Each row is a point on a landscape with many valleys, with its height.
A ball rolls from a point to the lowest of its 2 nearest points, and stops where none of them is lower. Distance is the straight distance between rows; heights are no part of it.
q_662: [110 185 105 148  91  88 130 151 118 110 109 132 158 153 168 120 159 136
 102 133 153  71  89 142]  (h 275)
q_143: [129 146 146 143 115 100  98 126 146 140 144 133 153 101 222 106 131 138
 114 127 101 100  93 161]  (h 268)
q_323: [128 117 118 106 131 186 115 130  88 153 149 131 121 133 124 143 135 112
 139 140 161 115 145 108]  (h 740)
q_254: [176 132  92 119 151 166  68 182 147 110 108 123 116 106 116  99  78 107
 105 144 138 102 174 140]  (h 372)
q_967: [ 88 102  95 135 150 112 130 142 110 137 163 125  76 132 141 119 137 167
 189 146 125 167 124 109]  (h 55)
q_704: [175  88 140 107 149 160  93 122 102 148 158 110 142 122 136 145 163 126
 108 151 148  72 125 134]  (h 734)
q_156: [129 129 147 142 148 129 176 123 116 119 125 122 133 156 152 121 226 144
 122 111 153  93  59 109]  (h 363)
q_746: [147 106 114 114 131 120 154 108 117 166 177  93 148 133 119 136 150 123
 136  70 150 134 110 145]  (h 337)
q_182: [187 163 140 161 152 169  80 150 149 120 119 144 137 114 143 111  94 109
 111 135 106 112 171 156]  (h 391)
q_783: [ 65  56 129 147 137 146 151 116  92 126 149 161  87 132  88 141 107 123
 190 150 158 161 155 138]  (h 521)
q_343: [109 108 171  77  79 125 161  82 121 138 134  91 122 173  15 166 107 137
 128 141 115 187 178  75]  (h 744)
q_880: [112 140 113 103 135  72  93 162 146 133 124 121 134  99 121 133 130 130
 134 150 123 100 120 110]  (h 163)
q_80: [144 118 153  74 125 109 127 138 154 108 108 115 139 133  39 154 125 105
 128 110 145 110 135  85]  (h 465)
q_808: [199 149 107 121 144 130 109 139 105 131 147 111 136 150 157 142 163 130
  96 169 140  79 113 106]  (h 732)
q_62: [119 123 140  96 102  69 168 101 149 100 113 146 113 146  39 174 160 132
 117 117  92 157 129 109]  (h 711)
q_538: [ 89 147 159 184 101 150 126  89 128 151 145 125 123 124 217  98 161 110
 137  78 121 141 109 133]  (h 310)
q_370: [128 119 126 135 154 152 113 128 164 132  97 161 160 102 113 126 121  99
 135 102 120 127 135 162]  (h 238)
q_795: [199 158 154 126 123 110 153 135 114 123 140 129 109 163 150 124 169 115
  68 116 148  79 111 130]  (h 729)
q_231: [ 74 156 149 157  95 135 129 117 153 136 112 172 136 119 195  99 134 126
 113 107 124 108 112 165]  (h 283)
q_988: [123 122 129 115 120 153  84 113 138 184 144  59 159 103  74 129  68 136
 118 138 123 173 165  84]  (h 353)
q_867: [184 111 148  71 139  76 131 104 137  91 154 116 172 101 108 161 162 115
 126 147 158  79 120 150]  (h 425)
q_727: [194 146 166 129 158 161 126 108 173 152 146 124 173 131 117 141 143  88
 108  75 146 122 105 144]  (h 359)
q_113: [166 114 102 112 121 141 126 119 136  82 107 131 123 122  95 148 112 125
  94 165 148 131 207 172]  (h 290)
q_998: [184 117 130 108 158 110 113 134 116 186 185 112 167 143 146 142 124 112
 104  92 129 101  74 131]  (h 349)
q_732: [ 97 136 143 134 108 146 140 130 143 133 120 137  84 149 155 110  99 114
 165  89 147 201 136 124]  (h 407)
q_204: [112 149  81 136 124 101 144 167  88 126 106 148  95 169 171 119 147 140
 147 131 132 135 106 126]  (h 178)
q_620: [130 161 105 143 114  84 131 132 120  94 111 141 140 119 217 119 144 155
  89 170 113  84  97 179]  (h 260)
q_664: [149 113 135 112 152  71 136 135 121  98 121 116 139 137 133 157 201 111
 137 125 152  87 103 155]  (h 410)
q_566: [ 71 111 157 139 102 122 160 131 103 119 132 129  66 183 172 113 129 128
 202 125 155 186 108 130]  (h 480)
q_357: [ 99 139 112 146 104 160 136 140  92 120 131 118 124 139 189 119 165 130
 162 119 190  95 140 137]  (h 758)
q_764: [ 70  85 157 132 116 150 185  89 121 121 119 184 113 144  82 166 115 126
 161 126 142 167 130 146]  (h 594)
q_737: [ 81 169 135 145  95 109 129 120 175 131 130  89 102 105 150 106 116 119
 140  83 127 165 138 105]  (h 361)
q_426: [213 157 156 150 133  94  93 103 161  91 132 152 174 146 123 162 116 136
  79 169  82  99 105 184]  (h 423)
q_818: [190  98 160 138 158 164 110  94 172 142 102 152 160  67 155 111  79 107
  84 155  85 179 174 173]  (h 240)
q_506: [ 93 110 151  68  93  57 185 100 119 129 133 113 105 154  18 166 115 144
 137 124 110 149 136  86]  (h 726)
q_901: [ 90  63 123 132 149 162 109 135  99 150 126 178  99 133 129 113  88 134
 174 141 117 187 161 153]  (h 429)
q_166: [214 138 112 129 158 109  65 130 140  92 148 126 173  74 182 116  81 149
 102 182 118  75 109 190]  (h 229)
q_595: [208 115 143  98 113  88 111 145 136  98 113 132 138 135  97 125  92 116
  62 153 137 129 187 165]  (h 267)
q_537: [162 142 120 123 103 106 112 156 137 144 125 111 137 149 101 122 105 100
  76 114 153 124 150 137]  (h 248)
q_361: [107 143  87 119 129 121  83 170 109 120 111 128 119  96 183 108 112 134
 144 162 128  81 126 126]  (h 187)
q_210: [140 205 133 161 107  88 109 148 146 125  78 117 133 136 173 110 149 120
 112 137 133  72  86  82]  (h 297)
q_239: [ 62  99 166 164 117  93 212 110 114 130 133 105  95 189  85 165 188 163
 173  79 139 100  76 120]  (h 133)
q_246: [ 91 174 117 173 129  96 118 143 130 148 105 147 108 110 195  67 143 124
 156  85 118 108  68  84]  (h 89)
q_110: [156 112 155 137 150 177 125  86 179 135 110 157 142  96 154 118 116 105
 128 102 107 177 151 156]  (h 170)
q_225: [ 89  68 161 146 146  92 188 117 136 153 149  94  94 172  80 155 179 153
 153  69 110 152 100 130]  (h 110)
q_469: [143 170 118  95  93 117 126 156 120 126 111 127 117 181 147 120 116 124
 126 143 143 146 135 127]  (h 221)
q_221: [107 105 112 137 138 195  64 115 135 138 135 127 165  68 156 116 104 143
 116 168  79 142 189 127]  (h 464)
q_408: [151 123 140 168 144 135  86 105 171 178 141  76 136  98 113 143 145 133
 118 117  86 169 149  97]  (h 501)
q_193: [ 88 157 160 166  99 144 145  81 169 144 143  95 117 125 148 135 145 124
 108  90 135 126 131 120]  (h 338)
q_420: [ 97 119 158 151 128 116 165 115 171 154 137 167 122 117 135 142 155 127
 134  73 113 145  76 129]  (h 654)
q_335: [138 124 110 107 133 101 123 126 139 103 134 122  97 115 136 152 140 130
 170 149 114 154 129 122]  (h 132)
q_325: [ 53 141 124 150 109 116 200 134 104 151 145 123  82 157 127 113 129 154
 173  93 161 128  82  80]  (h 261)
q_296: [160 145  87 133 132  99 131 122 142  62 119 131 144 114 164 141 150 154
  91 179 123 102 145 191]  (h 249)
q_130: [198 163 166 173 140 144 115 108 185 113 124 138 166 118 120 140 104 119
  75 157 104 100 142 144]  (h 411)
q_133: [103  82  97 133 144 142 100 117 118 152 154  94 110 125 107 146 109 144
 212 138 132 169 143 100]  (h 179)
q_801: [ 65 101 113 109 108 179  89 207 113  97  95 138 124 113 113  67  59 127
 114 137 163 151 176 130]  (h 458)
q_807: [121 132  97 121 115 160  98 154 136 120 100 119 148 124 109  95  56 133
  76 163  99 169 191 180]  (h 325)
q_647: [141 124 111  88 156 181  55 199 111 141 113 137 152  69 121  80  60 118
 112 153 146 104 158 124]  (h 386)
q_390: [ 72 131 141 116  88  77 179 130 117  78 103 150  84 187  46 144  91 118
 167 131 134 168 148 113]  (h 661)
q_628: [ 69 151 136 140 111 124 129 154 105 142 119 121  86 132 158 103 153 114
 188  91 149 100  94  67]  (h 154)
q_924: [ 87 159 102 153 132 121 143 138 101 130 111 163 113 144 214 105 151 139
 151 141 114 112  55 102]  (h 130)
q_610: [192 126 103 132 162 125  73 155 107 118 127 151 156 106 209 118 102 154
 135 168  82  79 119 180]  (h 219)
q_458: [138 101 123 108 165 237 112  95 126 133 112 137 159  56 128 120  84 127
 135 179 112 162 191 108]  (h 427)
q_360: [117 105  92 116 145 190 113 107 133 158 150 107 151  87  89 124  76 137
 114 168 113 193 172  89]  (h 382)
q_75: [147 192 137 155 111 137  86 164 146 139  98 139 104 135 143  89 118 107
 106 121 118  96 118  73]  (h 319)
q_439: [136 153  70 124 150 174  84 159  88 125 107 155 123  85 201  85  89 150
 145 164  97  81 138 166]  (h 204)
q_835: [196 101 151  68 138 116 117 107 117 112 127 126 173 107  44 164 127  85
 104 135 161  85 149 123]  (h 436)
q_816: [ 80 135 125 121 116 122 182 114 107 155 171 118 105 127 106 140 151 164
 123 115 141 117  96  87]  (h 315)
q_674: [ 65 122 111 107 113 148  92 163 125 131 120 134 130  88 127  89  74 115
 154 111 149 136 148 122]  (h 430)
q_824: [162 110 121  88 123 173  84 129 120 155 119 110 149 114 130 117  70 102
 107 151 115 163 184 153]  (h 306)
q_956: [120 115 107 168 143 165  79  88 137 158 148  92 164 104 145 136 130 141
 144 161  90 155 151 117]  (h 483)
q_611: [ 79 151 116 168 136 115 147 133 143 129 122 148 116 143 114 153 164 158
 154 105  84 138  72 100]  (h 669)
q_320: [ 93 105 102 105 150 183  64 169 110 144 123 146 124  57 132  74  60 123
 144 144 117 151 178  99]  (h 405)
q_533: [ 64 133 145 135  84  80 174 134  89  97 106 163  84 208 124 125 120 126
 181 145 148 159 113 118]  (h 569)
q_635: [119  91 107 116 147 136 177 112 116 125 158 126 119 145 124 149 162 126
 166  87 159 180 107 141]  (h 300)
q_535: [219 128 168 125 153 152 102 131 127 173 154 106 139 116 157 117 108 103
  93  93 136 111 117 133]  (h 358)
q_983: [133 170  98 146 147 183  81 186 127 116  98 143 106 118 133  82  89 110
 132 131 127 118 151  86]  (h 348)
q_927: [159 150 140 118  79  50 153 138  95 117 115 127 108 178 129 132 176 114
  78 131 123  98 101 125]  (h 725)
q_441: [172 128 156 166 158 152 104 125 180 176 107 112 177  97  84 131 108  88
 130  82 133 139 151 131]  (h 309)
q_960: [ 89 128 148 159 120 173 176 104 119 144 149 191 109 141 107 133 132 126
 142  94 130 170  97 132]  (h 635)
q_843: [139 145 138 102 101  50 210 103  93  97 129 122 128 189 100 143 190 137
  98  90 130 121  86 133]  (h 717)
q_365: [115 137 155 101 149 116 158 109 118 149 154 122 116 120 154 145 184 151
 112 118 133  99  60  81]  (h 335)
q_215: [107 136 138 137 118 113 157  88 136 110 117 121 129 168  88 170 178 143
 134 128 110 139 111 107]  (h 691)
q_947: [176 136 144  95 128  63 131 124 157 104 132 107 151 140  51 167 153 113
 126 104  97  91 105 110]  (h 489)
q_281: [201 131 116 103 147 122 108 118 152  69 136 140 160  76 150 141  90 133
 100 170 117 111 158 187]  (h 237)
q_763: [125 116  76 104 123 104 132 124 123  87 143 155 136 118  97 154 159 138
  91 179 128  99 163 157]  (h 264)
q_948: [ 88  85 139 153 134 118 197  97 128 148 174 106  82 126  99 141 136 144
 192  76 136 184  91 135]  (h 225)
q_388: [ 93 106  91 137 131 170 106 169 104 141 109 172 103 141 132 103  70 139
 110 144 101 168 171 158]  (h 360)
q_232: [118 157  98 155 119 157 150 140 112 141 130 118 107 152 117 123 150 121
 130 109 184  84 139 119]  (h 750)
q_932: [ 66 143 141 143 124  98 214 111 121 107 118 128 133 147 117 147 207 150
 146  90 148  88  72 111]  (h 305)
q_669: [206  77 142  75 149 158 123  93 140 148 109 120 180  86 137 128  73 117
  91 182 116 167 193 163]  (h 282)
q_519: [ 88 109 129 127 123 145 103 126 125 143 126  83 110 117  70 129 111 127
 147 131 143 147 165  79]  (h 296)
q_35: [ 85 116 103 131 103 167 149 128 100 124 115 172 136 178 104 116  79 129
 134 147 145 158 152 156]  (h 413)
q_591: [134 140 147 143 112  74 187 106 118  98 143  68 115 180  96 158 202 160
 112 108  96 130  93 116]  (h 708)
q_603: [161 121 132 133 185  82 153 150 122  90 138 106 140 133 171 150 234 152
 111 123 131  88  60 132]  (h 392)

For each start below, name the point where the ball stops.
q_357 -> q_215
q_232 -> q_215
q_426 -> q_967
q_956 -> q_967
q_611 -> q_388

Call two points neighbours if one is among the 2 nearest of the other. Go from one point of each pair to the other, from neighbour to neighbour, staying as low as possible. Name the highest point that can't be avoided.
q_110 and q_246 -> q_156
q_246 and q_967 -> q_113
q_110 and q_225 -> q_727
